Each row is a point on a landscape with many valleys, with its height.
A ball rolls from a point to whichever of its 2 nearest points has the largest drop for the distance, and stops where none of them is lower. Distance is the straight distance between rows; heights are no part of it.
<1213>: [144 126 100 102 135 132 157 101 151 153 182 203 100 181 122 118 126 121
 131  81 133 182 109 164  83  90 128 105 105 134 132 117 121 112 139 108
  74 169 187 112 105 122 196 156  85 160 116 209 126 163 117 147 167 138]  h=569
<1260>: [135 102 171 105 174 128 122 177  95 122  71 121 126 118 108 114  67 124
 135 146 152 102 108 156 171 133  94  97 140 161  78 101 152 129 135 119
  85 144 132  85 144 121 142 150 136 133 147  98 173 152 153 107  94 147]  h=568
<246>: [135  88 188 101 190 144 103 200 110 124  78 110 167 107 135  85 147  86
 150  73 145 136 135 153 144 148 121  64 160 129 119  97 192  68 150 111
  92 118 142 102 187 173 138 129 144  98 110  96 136 123 164 112  82 145]  h=626
<497>: [106 156  85  95  80 113 151 141 174 121 125  57 131 104 108 121 127 188
 142 129 112 146  55 150  48 107 147  97 118 143 111 121  44 107 149 154
  76 138  91 161 121 184 198 156 134 136 132 114 104 101 144 138 125 201]  h=326
<737>: [121 160  92 158 142 131  96 150  94 165 129  87 140 115 181 127 144  83
 156 216 140 132 142 111 133 140 144  91 187 132 173 129 129 141 133 121
 215  85  88 107 135  97  44 130 174  90 124 107 123 106 116 150 141 126]  h=281
<225>: [149 136 124 100 101 134 150 154 150  73 143 138  82 119  93 160 152 144
  94 148  74 130 197  88 110 124 169 188 135 138  99 135 149 137 107 130
 152 111 101 138 107 103 153 108 101 137 108 124 124 102  76 152 143 152]  h=431
<701>: [137 139 148 170 110 111 123 103 119 145  84  69 161 105 135 132 173 169
 151 117 145 111 114 107  93 153  94 135  88  79 114 151 104 143 103 131
 158 120  99 135 102 192 168 109 184 132 132 103  79 131 123 108 136 103]  h=356
<1059>: [ 95 148 101  71 108 138 144 113 142 126 152  91 159 137 140 113 133 158
 152 137 144 179  52 160  85  76 108  82 104 153 107 122  42  78 158 186
  89 120 108 162 148 167 160 156 133 120 145 147  92 105 175 154  88 159]  h=274
<79>: [155 103 145 135 164 119 112 187 124 146  78 137 130 108 108  73  94 118
 123 121 152 103 107 210 163 137  87  79 108 152 128  76 182 116 158  76
  77 150 161  75 153 137 146 155 117 122 148 124 178 156 155 129  84 148]  h=586
<591>: [ 98 134 130 124 113 158  94 120 134 173 106 123 179 115 167 124 177 123
 114  99 117 158 123 180 124 131 145 164 124 113 141 129  95  86 133 147
 116 134 121 160 119 173 179  91 136 173 126 104 100 112 181 116 142 148]  h=753
<858>: [ 69 119 158 128 106 116 133 101 172 122  96  46 137  78 109 101 180 168
 122  62  80  98  68 130 159 148 120  96 143  97 106  74 129 132 108 114
 137 136 103 117 190 190 138 133 153 117 109 126 150  94 142 107  80 166]  h=421
<1232>: [ 87 151  96 143 108 132 120  91 152 140  85  74 186 102 172 142 175 150
 157 142 127 154 129 122  88  56  96  94 149 129 141 121  73  98 137 163
 149  91 116 136 160 214 131 143 149 135 118 113 100  80 153  82 115 117]  h=306
<217>: [149 117 125 141 123  97 151 128 156 117 155 216  78 159  80 161 141 121
 109  66 111  97 121 109  99 111 134 140 114  92 139 152 122 160 111  93
 128 191 175 117  74 131 161 132  81 157 124 170 144 172  93 103 166 124]  h=591
<983>: [123 159 108 128  81 130 132 158 139  69  79 113  88  76 133 172 100 204
 122 151 122 105 125 168 120  89 149 124 129 127 107 115  83 135  84 160
 119 135 102 101  94 135 141 105 151 156 130  72 119 143 161  96 128 146]  h=508
<214>: [194 187  98 152 122 130 150 104 126 157 176 169 127 184  92 154 111 137
 144 166 114 144 123  92  64 159 142 146 109 122 134 201  94  90 162 157
 153 146 136 184  89 118 152 117  94 119 142 153  87 131 114 180 177  86]  h=615
<154>: [ 87 110  92 152 119 117 115 138 134 125 131 215 100 144 143 122 101 104
 113  77 129 132 136 165 154  91 169 141 146 155 150  87 143 177 116  91
 131 158 165 105 114  78  99 113 118 139 112 159 189 149 123 108 139 127]  h=446
<232>: [150 114 110 166 166 142 101 137 107  94  59 171 186 113 160 114  66 102
 159 138 188 145 124 179 173  64  91 137 116 167 128 113 131 122 151 166
 133 145 167 133 136 112 110 109 128 132 163  81 140 126 156 111 110  91]  h=624
<44>: [183 105 164 133 158 145  98 188 129 119  64  96 152  75 138  90 166 124
 124  92 132 125 168 149 136 142 146  87 130 125 150  77 200  63 150  98
  94 103 161 119 194 194 158 130 139 126 125  72 132 103 168  97  84 128]  h=606
<234>: [170 150 185 153 155 112 133 101 121 145 112 117 131 143 109 132 176  89
 124 137 134  90 130  74 152 151 119 149 149 125 147 176 128 167 165 106
 177 141 121 138 113 125 106 134 125 118 136  90 103 154  87 130 158 134]  h=567
<1190>: [122 110  90 148 143 137  89 146  78 146 160 129 130 123 159 124  61 145
 129 165 184 150 155 132  71 115 130 163  90 112 120 120 151  96 119 161
 154  93 103 178  90 123 127 122 146 153 144 154  98 119 160 145 182  41]  h=301
<971>: [141 126 133 101  89 121 152 126 159 102 160 138  97 156  92 170 103 173
  90 116 108 135 117  98  59 126 133 128  96 104  88 162 108 112 102 152
  92 125 133 117 115 126 167 126 109 148 105 148 113 154 137 130 145 128]  h=452
<380>: [143  99 144 158 110 106  95 154 150 129  98 120 120  90 119 128 170 163
 115  80 144 102 149 130 100 135 110 141  95  90 127  97 178 135 122  81
 121 139 164 131 126 170 170 119 117 175 119 113 146 152 110  74 135 128]  h=556
<625>: [123 124 143 129 108 123 122 130 125 127 123  77 123 113 136 162 158 170
 116 138 134 135 151  95  72 146 124 155 112  98 111 149 117 137  93 147
 170 107  61 142  88 153 158  95 161 139 112 103 102 124 112 102 175  97]  h=325
<379>: [ 97 125 126 139 107 122 139  25 170 158 149 126 159 150 141 128 182 130
 125  89 112 145  90 121 151 144 105 110 132  90 143 137 110 133 121 115
 125 117 170  95 188 164  80 108 114 122 117 155 126 147 139 123 108 116]  h=398
<870>: [186 154 121 128 163 158 142  91 123 104 135 138 157 163 116 143 126 118
 140 179 130 163 159  92 141 131 115 172 108 125 101 201 121 104 152 190
 150 122 143 169 104  97 125 107  98 117 150 124  67 116  99 166 156  87]  h=630
<914>: [ 91 147  82 103 104 110 128 125 113 199 150  74 112 124 160 122 157 150
 137 136 103 118  83 175 124 185 147 124 140 124 151 109 137 118 114  79
 119 118  89 126 164 141 131 134 135  83 139 132 137 117 157 188  84 163]  h=303
<325>: [ 74 117 170  82 139 180 114 122 145 124 127 123 215 131 164  69 146 115
 159  41 149 168  83 194 169 121 123  95 148 114 132 109  97  78 126 188
  86 149 129 150 171 169 155 114 176 136 126 135  96  82 211 148  96 147]  h=718
<578>: [154 136  54 168 109 125 116 153 141  72 104 181 121  93 135 133 127 143
 133 137 149 157 178 174 129  34 148 162 115 135 172  95 116 133 121 138
 163 130 171 155 110 123 129  91 123 152 144 140 132 128 133 123 127 111]  h=573
<157>: [145 146  72 136 133 118 112 109 148 173 142 128 149 152 155 125 180 112
 158 143 120 165 131 131  69  94 119 119 123 141 179 131 137  95 188 111
 130 115 143 148 146 155 138 145  90 126 133 152 101 123 113 156 142 128]  h=316
<616>: [129 142 131 122  95 137 162  88 162 113 140 155 124 146 100 148 111 174
 108 107 101 148  74 166 115 141 117 106  69  93 108 146  81 117  91 130
  76 149 166  95 121 138 160 111 103 151 130 160 107 172 159 144 128 132]  h=429
<682>: [195 164 161 167 164 105 151 128  61 158 122 137  89 132  93 113  86 138
 115 175 179  56  99  89 127 179 136 149 114  95 149 176 101 185 163 127
 157 112 131 165  80 122  95 142 140 137 178 139 120 156 101 142 195  70]  h=596
<727>: [106 133 115 128 110 122 166 136 120 126 146 195  53 132  96 136  84 116
  96 135  96 105 130 131 161 152 181 141 167 162 154 109 123 199  85  69
 122 150 157  89 107  76  98 114  97 130 126 151 177 152 110 122 142 147]  h=467
<50>: [118  41 200 132 148 104 130 151 173  58 123 114 141 107  72  90 151 119
 124  44 145  99 144 116 179 130 103 149  78 122  55 135 137 145  89 163
 118 153 118 152 123 133 142 129 156 125 112 131 122 124 120 119  91 141]  h=612
<1050>: [130 116 113 122 125  86 129 202 146 114 158  96  77 100  63 107 158 143
 125 120 126  74 144 124 107 139 115 145  96 144  79  97 171 150 108 125
 126 119  92 139 106 122 139 158 143  70 122 135 148 124  98 168  82 170]  h=490
<54>: [ 50 103 152 138  91  80 112 126 168  89 103  39 115  72 122 117 156 174
 138  79 119  93 117 106 140  99 117  81 158 101 100  83 134 134  99 132
 142 104 104 102 180 202 114 132 179 111  98 112 160 102 125  68  84 151]  h=393
<51>: [136 158 119 144  93 123 138  97 118 164 172 206 111 156 153 187 138 141
 122 122 114 162 127 114  29 105 160 105 143 122 164 170  79 102 150 154
 137 160 151 102  79 173 164 147  97 173 104 134 107 130 165  43 201  80]  h=523
<630>: [ 89 124 107 162  67  92 156  86 164  85 126 144 116 110 121 170 128 181
 115  76 120 113  93 137 132  83 126 106 111 100 142 105  96 171  85 138
 130 120 160  76 147 152  82  96 129 133 119 130 151 147 153  88 107 107]  h=440
<730>: [ 82 153  64 104 114 115 134 108 122 168 164 117 103 146 151 128 124 129
 160 143 116 121  75 160 119 100 109  97 108 135 137 128  78 124 133  97
 108 153 118 126 135 102 123 159 128  50 151 142 135 136 144 197  56 175]  h=266
<109>: [165  73 170 165 138 113  85 188 134 105  69 111 148  58 127  95 162 140
 135  73 163 102 170 129 135 118 103 129  79 127 137  77 190  99 146  89
 101 126 167 136 141 184 162 126 129 167 129  82 146 135 127  80  93 125]  h=579
<551>: [101 132  97 127  83 100 125 185 178  47  89 144  80  70 114 143 115 171
 126 115 150 119 111 160 102  32 152 112 119 120 124  92  81 136 106 145
 102 152 137 118  80 137 138 136 125 140 131 112 143 156 148 114 106 172]  h=486
<117>: [139 121  98 161 115  94  95 181 102 149  94 123 121  68 136 108  88 153
 135 133 183  98 111 197 130 106  90 115  89 129 138  61 159 136 138  80
 100 124 154 119 116 155 134 136 157 133 172 113 174 174 166 130  83 131]  h=607
<715>: [153 120 138  93 134 129 144 187 146 118 119  82 101 134  78 154 119 144
 142 173 124 107 112 143  66 135 123 101 112 142  64 124 121  96 150 129
  73 159 106 121 105 149 212 170 101 149 118 103 125 141 122 130 127 179]  h=529
<496>: [138 184  70  99 121 140 154 165  71 160 173 129  70 136 117 134  47 137
 128 208 111 111 121 145 128 167 152 135 124 156 123 139 122 144 132 110
 118 118  87 138 104  47 123 150 112  77 160 145 144 108 108 190 124 151]  h=503
<697>: [117 149 102 101  82 158 142 118 142 109 183 129  95 125 126 146 166 140
  91 132  63 156 172 123 138 152 177 164 151 126 131 139 143 123 105 118
 141  98  92 146 135  78 135 103 106 127 101 144 118  96  92 163 129 169]  h=410
<243>: [136  93 168 132 130 166 111  96 160  81 133 154 196 130 144  65 184  85
 128  58 106 138 153 141 242 152 134 118 138 120 137 126 195 126 100 137
 119 110 160 117 191 122  91 105 136 126  94 133 143 105 125 153  93 120]  h=680
<251>: [ 62 104 116  90 145 160  74 158  88 163 143 143 135 156 204 125 105  55
 144 106 145 146 131 116 130 119 141 111 192 153 148  97 142 107 132 143
 161 122  74 139 140  91  81 145 158  92  90 136 162 106 147 117 115 118]  h=279
<932>: [180 127 154 117 182 152 116 174 114 141  73 148 159 115 109  97 165  36
 146 109 108 115 151 142 186 173 124 143 148 150 125 116 175  96 162  93
 120 153 143 140 122 113 147 116 111  87 148  81 132 104 103 152 119 151]  h=663
<1173>: [185 151 125 147 124  96 167 126 125 119 130 147  99 109  71 133 116 157
 108 154 120  75 115 128 147 150 102 158  89 113 126 137 147 171 112 107
 104 129 182  96 117 117 100 124 109 103 161 142 134 175 110 152 109 127]  h=524
<387>: [193 114 146 140 160 145 133 107 128  72 130 152 165 122 111 126 144  83
 135 141 109 148 188  91 209 134 131 198 118 138 102 163 138 113 127 168
 150 122 139 174 112  78 127  98 113 131 146 102  85  95  93 158 137 124]  h=646
<1208>: [111 109 220  83 112 125 144 123 100 117 171  47 103 128 115 128 128 150
  93 164 121 124 143  65 153 202 148 148 160 110 119 117 145 156  85 128
 136  90  47 140 130 121 125 111 166 124 111 112  98 123 108 137 112 124]  h=330
<993>: [105 156 131 125  88 166 146 119 147  60 108 144  95 126 125 203 108 173
 102 153  76 161 153 114 110  96 171 124 144 113 117 160  84 118  95 179
 130 132 106 101 103 144 146  96 119 181  95  96 114 120 146  66 163 133]  h=481
<1239>: [168 153 153 141 171 110 113 157 114 186  99  77 138 141 123 147 185 108
 148 156 126  59 132  87  77 163 116 138 150 141 154 149 131 142 175  75
 163 158  86 146 112 159 159 158 120 112 137  77 123 128  94 130 156 158]  h=551
<637>: [108 123  95 123 112 116 118 168 134 111 179 108 109 109 107 110 148 141
 123 120 140 112 155 118 142 137 131 174 100 123 108 109 140 161  71 149
 162  88  84 164 115  95 103 135 183  59 126 161 135 106 111 172  92 119]  h=471
<1015>: [144 117 112 172 106 135 101 124 144 118 110 133 158  94 151 125 206 124
 106  98 106 146 191 122 140 137 153 203 128 113 165 113 171 117 124 106
 184 118 147 154 118 134 140  76 111 150 111 107 115 107  99 127 155 106]  h=778
<1166>: [135 125 105 148 144 142 105 152  54 167  98 119 111 127 163 136  74 123
 123 186 166 124 146 113  92 147 158 158 135 124 134 135 129 115 145 122
 151 117 105 165  86 100 138 119 127 165 155 115 136 120 134 111 199  63]  h=339
<441>: [135 126 182 144 130 107 141  63 163 119 132 110 136 151  90 146 190 119
 130  88 117 101 127  58 139 143 112 162 122  95 122 183 115 161 116 129
 172 133 121 139 125 148 107 118 147 110 108 126  97 142  90 135 140 117]  h=581
<271>: [131 131 173  90 118 126 138 164 122 125 131  71  95 126 116 146 129 157
 104 180 122 104 177  68  86 174 149 171 145 128 116 127 140 150 107 129
 170 117  66 147  87 116 156 117 138 133 110  86 103 119  99 121 174 128]  h=292
<1202>: [154  97 184  88 186 149 125 179 108 120  90 111 167 138 108 103 158  60
 158  90 143 120 135 141 177 159 105  91 142 131  96 106 153  84 145 136
 104 142 125 136 166 145 155 142 147  56 137 105 107 124 139 146  62 160]  h=644
<244>: [141 140 138 139 124 131 142  68 124 184 191 184 145 175 137 152 154 131
 120 104 121 201 126 128  72 130 126 103 131 122 146 166 106  94 143 136
 101 133 193  92 114 168 153 130  78 195  93 167 116 139 151  65 197  86]  h=539
<603>: [138 113 111 130 104  99 184 116 170 122 177 218  75 160  79 131 150 124
 112  72  91 120 102 131  89 102 150 102 102 124 125 133 106 141 101  90
  79 198 182 108  81 129 176 146  67 125 112 207 135 166 106 157 148 150]  h=582
<1157>: [104 105 145  96 144 172 116 102 151 107 130 146 209 150 160  91 154  93
 146  63 124 139 112 162 220 138 110 100 137 106 138 109 138 113 116 159
 104 134 144 135 185 120 109 103 161 115 115 128 130 113 156 162  76 128]  h=697
<1106>: [159  88 184 124 159 148 128 102 140  76 125 136 173 136 140 112 142  83
 126 108 122 148 181  94 207 136 118 166 128 139 106 142 172 119 109 151
 131 111 141 124 151 114 108 108 128 145 115 104 125 112 109 130 121 122]  h=661
<1211>: [107 101 126 139 135 112  94 146 124  88 155 114 136 117 146 111 109 136
 129 118 150 110 174 106 149 110 112 154 118 129 108 113 153 156  97 167
 172  77 102 147 131 101  70 119 172  92 118 151 134 126 124 134 107  82]  h=453
<729>: [113 160  93 122 137 142 116 117  75 124 119  99 121 130 185 164  92 111
 160 241 128 137 146 120 155 126 144  89 188 152 141 145  99 125 134 150
 188 114  84 120 135  75  64 125 162  88 130  86 125 114 139 132 124 132]  h=243
<937>: [ 69 131  99 140  90 114 104 124 165 104 117  46 143  72 148 111 155 181
 154 126 116 147 130 121 113  64 121  61 145 105 137  65 118 105 123 153
 163  63 106 137 182 195 132 151 181 129 117 133 131  69 144 100  98 133]  h=353
<920>: [ 81 148 147 104  92 133 152  84 167 118 116  88 134 110 117 119 122 184
 109 107  85 149  74 166 147 137 134 111  95 100  85 142  81 110  99 143
  78 130 118 116 148 156 159 111 138 164 124 128 119 127 162 123 112 167]  h=399
<141>: [124 110 110 142 176 123 121 144 127 149 125 206 108 156  93  97 107  77
 127  84 155 108 130 148 161 112 109 168 129 155 130 122 140 182 147  99
 126 171 167 130 105  71 104 151  95  93 127 179 181 147 100 129 130 140]  h=423
<1121>: [ 87 165 131 112  81 122 172 102 175 122 122  41 137  81 107 109 129 196
 127 127  85 150  45 142 105 128 130  71 139 101  83 119  61 104 131 155
  75 132  98 120 157 192 155 163 141 157 120 124 133  96 157 110  92 190]  h=366
<1080>: [100  96 205 123 166 165 125 101  95 123 130 143 142 173 157 140  52 118
 111 165 170 162 142  80 117 134 128 104 163 146 103 141 162 133 142 140
 114 116 134  90 153 127 102 131 129 205 104 113 155 126 137  64 177  68]  h=322
<885>: [123 125 110 149 121 152  85 137 129  81  73 162 178 111 166 120 121 139
 156 104 171 162 132 197 157  46 118 146 109 142 167 101  97 119 130 162
 148 151 145 145 119 137 120 102 142 165 158 104 106 138 166 115 113 114]  h=599
<846>: [118 119 155 116 162 144 116 148  67 165 112 110  84 143 135 146  68 102
 114 209 166  98 142  80  95 159 164 144 175 136 139 142 145 139 166 104
 149 101  84 146 118 111 105 155 131 158 126 101 135 111 125  89 193 105]  h=319
<572>: [127 140 112 144 106 152 109 107 113 159 106 126 167 127 167 150 196 105
 119 135 104 159 152 113 135 143 139 173 159 129 167 144 131  90 136 139
 165 128 116 158 119 128 137  79 119 164 118 100 104 113 134 113 183 129]  h=767
<886>: [132  90 174 136 161 121 141 135 130 101 127 205 114 161  74 140 106  94
 108  58 151  94 147 108 125 132 133 165 113  97  93 158 139 163 122 113
 124 190 159 155  73 107 161 137 100 171 113 166 153 153  98  96 198 105]  h=602
<783>: [137 148 121 107 116 138 169  75 150 180 202 193 128 190 132 140 130 136
 115 122  86 185 125 140  82 137 152  94 128 153 126 172  94  94 131 132
  87 153 177 102 112 143 195 137  74 176  95 198 122 152 133 125 186 134]  h=553
<880>: [196 134 149 114 107 113 178 129 160 127 160  92 107 143  61 151 130 173
  94 157 100 115 131  81  77 178 102 129  83 110  96 161 165 133 124 108
  84 113 132 106 133 141 175 134  89 154 123 140 121 139  90 139 149 134]  h=473
<586>: [134 180  80 161 124 123 112 129 129 143 159  72 138 132 133 121 189 166
 135 183 126 121 155  90  84 153 117 132 143 108 153 137 120 142  91 123
 207  60  65 131 130 124 108 121 165  69 128 132  88  90  96 194 150 116]  h=340
<1223>: [152 121 108 118 139  99 122 205 134 141 144 112  91 119  84 116 130 130
 142 134 146  82 124 134  82 131 117 136 109 154  84  95 156 121 152  84
 106 149  90 163  97 124 189 169 109  92 140 129 137 131  86 164 119 165]  h=507
<428>: [111 144 149 122 124 138 139  92 139 110 125 164 109 150 141 213 120 126
 132 154  99 159 160  80  81  93 151 121 171 147 125 175  91 107 146 153
 152 161 139  95 113 149 121 137  92 171  92  94 109 126 126  46 187 122]  h=504
<544>: [ 96 123  94 141  91 108 139 139 178  50 121 175 118 102 112 143 102 162
 115  95 140 113  90 177 156  39 135 109  95 124 125  99  89 161  93 145
 104 142 156 101 127 138 107 126 129 133 137 135 151 150 157 126  87 135]  h=463
<1043>: [143  83 178 148 174 129 126  99 119 114 118 152 176 164 126 111  57 108
 126 113 192 147 133 115 138 127  86 119 119 133 106 128 170 132 143 140
 101 127 187  98 168 123 107 132 107 175 136 146 159 157 136 102 147  73]  h=289
<222>: [ 91 151  72  93 123 122 114 123 139 118 129 106 135 121 146 127 132 132
 171 137 162 143  70 189 119  60 106  97 109 132 127 118  57 103 140 141
 124 135 122 149 132 145 134 153 143  79 163 141 101 121 174 176  70 161]  h=222
<439>: [135 140 102 105 161 114 132 150 102 175 132 126  70 149 123 144  89 106
 136 191 120 110 154  80  66 140 164 120 164 173 152 164 135 145 183  98
 138 120 108 130 118  82 112 176  86 118 119 136 151  96  82 129 174 154]  h=531
<1201>: [126 157 105 106 151 119 151 162  82 196 144 132  50 137 105 122  58  95
 142 210 107  97 123 103 105 187 169 121 148 178 136 165 109 162 154  85
 108 126 117 139 100  49 105 182  91  83 133 162 167  99  81 178 150 176]  h=517
<694>: [167 119 164 102 177 129 137 144 119 104 100 123  98 135  86 143  70 135
 124 173 135 122 130 127 127 113  92 103 111 149  51 132 136 112 146 149
  86 145 135  94 118 126 157 154 117 145 140 106 141 159 124 107 135 141]  h=550
<615>: [127  88 139 161 130 133 120 147 120  80 159 142 158 119 128  83 120 104
 111 123 122 101 177  95 237 163 119 152 142 154 137 106 179 194  98 163
 151  92 123 141 147  61  46 127 182  77 131 150 177 113 109 119  79 104]  h=426
<1273>: [177 139 177 204 162 109 131  99  73 128 105 142 133 136 121 133 113 114
 124 142 176  85 125  83 162 142 134 173 119  96 154 170 107 171 135 146
 183 135 136 149  83 123  82 104 154 142 165 105  97 164 111 117 179  74]  h=583
<644>: [119 165 101 123 123 132 157 143 101 161 133 142  92 109 128 139  80 126
 103 199  87 101 117 164 177 177 166 121 152 154 146 115 139 166 120  84
 114 134 136  91 135  47 101 118 101 119 156 132 155 129 120 143 116 165]  h=484
<184>: [101  98 177 132 146 134 128 139 124 101 132 146 130 125 100  83 111  92
  99 120 127  95 134 110 227 176 127 130 148 169 124 100 170 178 107 126
 121 126 117 111 134  78  61 129 154  99 119 142 180 136 119 105  85 145]  h=402
<1126>: [152 119  97 174 160 129 121 153  78 109  82 128 160 109 155  89  62  70
 132 188 152 124 131 139 218 151 127 123 166 170 156 115 153 173 164 157
 142  97 146 108 143  66  55 133 162  69 165  98 169  98 127 106  93  99]  h=662
<341>: [103 155  79 136 139 107 122  66 140 212 162 113 162 160 188 112 214  99
 168  83 120 148  93 130  73 115 118 123 148 141 182 163 112 105 185 103
 129 143 140 133 152 156 127 148 116  92 117 143  84 118 141 160 127 146]  h=347
<1124>: [ 71 148 100  93  58 144 160  89 121 144 195 114  76 143 148 143 121 158
  87 154  76 141 129 115 150 184 178 119 165 119 163 136 114 150  68 107
 139 102  94 123 154  88  93 104 120 108  91 158 134 126 116 164 119 146]  h=385
<518>: [220 153  78 159 121 107 175 163 141  85 137 151  93 109  74 140  97 164
 101 170 114 120 161 125  92 121 116 170  89 106 115 138 145 142 123 130
 117 109 176 120 106 112 143  99  96 121 160 162 128 134 103 158 134  83]  h=538
<176>: [ 75 101 183  93 150 138 107 127 108 163 131 103 104 147 156 167  83 120
 106 167 143 142 153  66  87 140 144 111 179 152 117 130 152 126 142 128
 146 108  83 108 142 140  94 145 129 182  86 106 145 131 136  48 168 101]  h=283
<297>: [ 58 143 120 138  86  84 144  24 165 133 160 116 117 146 135 141 138 154
 136  71 109 124  60 108 125  96 105  99 123  80 144 139  82 158  94 139
 139 123 140  95 166 162  78 126 147  96 112 171 124 137 148 116 115 110]  h=419
<467>: [124  91 181 134 122 115 150  76 177  76 133 145 128 127  70 137 158 141
 116  49 117 119 119 102 164 138  98 162  61  88  88 170 109 163  74 147
 119 152 148 133 108 140 129 101 128 130 127 142  97 138  98 124 129 127]  h=595
<432>: [150 146 145 145  98 137 168  50 152  88 125 134 158 134 124 158  91 185
 134 128 128 163  84 150 155 114  88 108  55  98 124 151  91 127  94 162
  79 124 176  85 143 157 115 102 133 157 150 122  98 175 164 124  94  76]  h=457
<888>: [153 113  98 136 142 127  99 122 119 171 126 149 164 133 159 117 142  82
 136 103 148 155 132 150 109 112 103 130 115 126 165 112 169 108 194 104
 137 125 168 139 152 140 119 140  98 140 125 148 142 135 119 137 131 108]  h=280
<1099>: [117 161  70 191 110 135  87 124 102 160 143  90 144 119 167 123 179 148
 132 175 138 142 144 113 113 145 137 130 140  96 176 123 137 131  93 101
 209  56 105 115 122 121  84  97 145 110 122 148 111 118 124 165 163  98]  h=315
<182>: [ 58 101 144  84 141 142 100 149 124 129 134 129 101 151 160 133  76 111
 126 118 136 143 137 131 113 107 134 112 178 153 110 100 142 117 122 134
 121 133  91 108 143 109 110 155 140 136 100 131 163 135 151 102 125 138]  h=237
<678>: [143 139 164 156 114 119 148  87 112  82  85 146 160 123 140 159  75 182
 125 107 137 126 103 140 159 124 113 157  74 118 116 146  82 135  76 161
  99 139 153  96 101 142 117  74 152 165 164  87 104 184 143 101 113  83]  h=482
<825>: [134 122  99 134 153 160  92 139  89  93 125 126 160 116 175 115  59 112
 150 175 163 162 169 146 151  98 129 167 121 136 109 139 129  81 137 190
 149 102 108 175 107  96 114 110 159 131 151 131 105 101 156 156 138  68]  h=250
<220>: [ 96 120 152  84 111 166  95 136 139 129 105 106 188  96 163  79 138 150
 124  64 146 167  87 192 126 110 134 122 105 114 140 116  96  74 129 173
 101 125 121 180 136 167 179 112 158 171 149 121 102 100 204 129 104 143]  h=736
<281>: [176 147 151 169 139 111 174 104 103 104  80 166 122 122  78 144  81 150
 122 137 128  92  99 139 160 137  95 152  77 119 115 134  99 177 104 116
  97 173 183  89  78 117 138  98 118 144 173  94 134 195 132 100 141 114]  h=506
<101>: [ 91 127 184  92  84 140 166  89 115 133 192  89 102 133 125 123 134 148
  72 166 105 124 119  86 188 197 147 115 148 103 157 116 128 175  75 107
 131  86  71 126 164  96  69 112 157 117 113 140 133 140 124 155  86 133]  h=360
<740>: [144 117 146 125 140 129 105 157 110 179  96 101 130 138 124 129 183  99
 126 113 133  85 134 128 100 166 110 147 132 132 129 116 171 126 151  77
 125 172 112 145 119 159 180 136 115 158 125  88 136 155 106  95 154 149]  h=533
<564>: [ 96 132 131 119 137 102 129  39 148 216 168 115 135 181 153 118 200  96
 150  72 117 142  89  80 118 146 112 107 157 113 162 164 133 133 152  97
 142 125 145 105 171 148  85 156 116 117 102 153 119 132 100 136 121 149]  h=374
<247>: [154  94 136 124 166 152 109 111  97 184 124 160 176 155 144  84 101  68
 139  95 180 156 128 148 135 162 105 117 123 106 145 123 185 110 170 102
 101 136 193 123 151 115 123 128 102 161 144 157 147 133 120 132 158  87]  h=232
<967>: [124 117 137 108 117 124 114 182 108 181 118  71 113 105 151 112 176 127
 116 128  99  92 123 152 132 190 138 115 149 108 148  80 184 112 120  70
 126 108  92 116 182 157 145 118 147  98 139 103 138 121 138 148  87 139]  h=333
<515>: [ 97 154  73 105 116 158 104 126 120  97 132 127 141 127 186 157 102 144
 137 190 126 167 147 153 141  71 140 122 146 142 138 122  98  89 132 183
 160 114 106 149 132 103 107 128 148 114 144 119 123 114 163 125 120 113]  h=185
<155>: [121 110 120 100 173 141 117 133 130 171 130 190 115 171 123 116 139  55
 143  83 141 119 137 133 131 107 113 142 136 169 121 129 123 116 151 102
 113 185 125 142 109  95 150 170 106 105 110 157 152 133  98 158 149 177]  h=401
<1115>: [179 116  73 122 130  91 127 148 186 146 145 132 124 145 118 118 195  94
 158 121 105 133 154 125  68  92 120 130 117 167 147 111 164 111 190  75
 118 123 137 143 150 135 159 169  76 109 118 145 117  94  64 160 106 176]  h=351
<195>: [185 181 111 154 139 113 144 121  80 182 162 138  93 161 107 147  86 145
 136 170 148  99  97 111  81 160 128 132 116  94 156 187 116 133 161 125
 146 128 136 152  91 129 124 139  99 134 169 157  98 162 120 147 179  75]  h=605
<1087>: [185 137  61 142 102 127 145 174 161  68 147 183 102  95 103 147 127 164
 114 147 115 161 162 157  98  64 167 175  92 112 144 119 124 129 121 135
 137 120 158 164  99 112 156  93 102 155 144 166 112 112 112 164 126 118]  h=555
<1129>: [ 95 122 131  94 131 186 106 139  61 173 136 123 145 149 170 124 103  38
 142 153 141 152 116 104 148 171 155 136 190 147 133 142 127  95 144 132
 152 123  74 157 110  71  92 132 146  97 113 119 129  96 137 150 143 126]  h=317
<1243>: [159 123 130 154 183 138 124 117  97 106  98 144 189 143 150 117  65  89
 151 166 164 129 129 143 190 104  79 102 153 159 116 131 135 144 175 169
 135 117 144 107 160  93  66 131 158  76 158  94 152 133 150 118  82  86]  h=645
<915>: [109 134 118  92 120 162 109 120 155  93 109 120 150 121 167 152 145 139
 151 156 112 170 153 159 129  71 116 109 159 146 118 125 108  84 156 191
 140 108 115 138 163 152 134 136 133 142 112 104 101 100 146 104 115 143]  h=245
<504>: [123  95 180 117 131 133 118 179 111 147 112 110  97 102 103  94 143 115
  91 120  96  85 149 145 180 192 162 129 149 158 118  75 191 141 107  69
 120 129 104 105 149 108 126 125 139 127 128 110 161 131 119 112  91 175]  h=368
<939>: [123 138  97 118 137  99 135 123 148 163 161 166 102 164 136 123 161  80
 156 100 109 117 126 117  82 103 127 111 128 180 137 147 134 144 157  74
 108 179 138 123 110  94 146 191  86  91 113 160 130 122  84 166 126 188]  h=380

Call two points neighbours if one is among the 2 nearest of the other. Go from one point of each pair to the other, from neighbour to neighbour, staying as low as possible. Name the highest point that can't be avoided.
<176>, <247> -> <1080>
<176>, <515> -> <1129>
<993>, <182> -> <983>
<740>, <271> -> <441>

Where does a ball stop that starts at each point below?
<217> -> <993>
<694> -> <222>
<1201> -> <247>
<1126> -> <222>
<1202> -> <740>
<379> -> <247>
<155> -> <247>
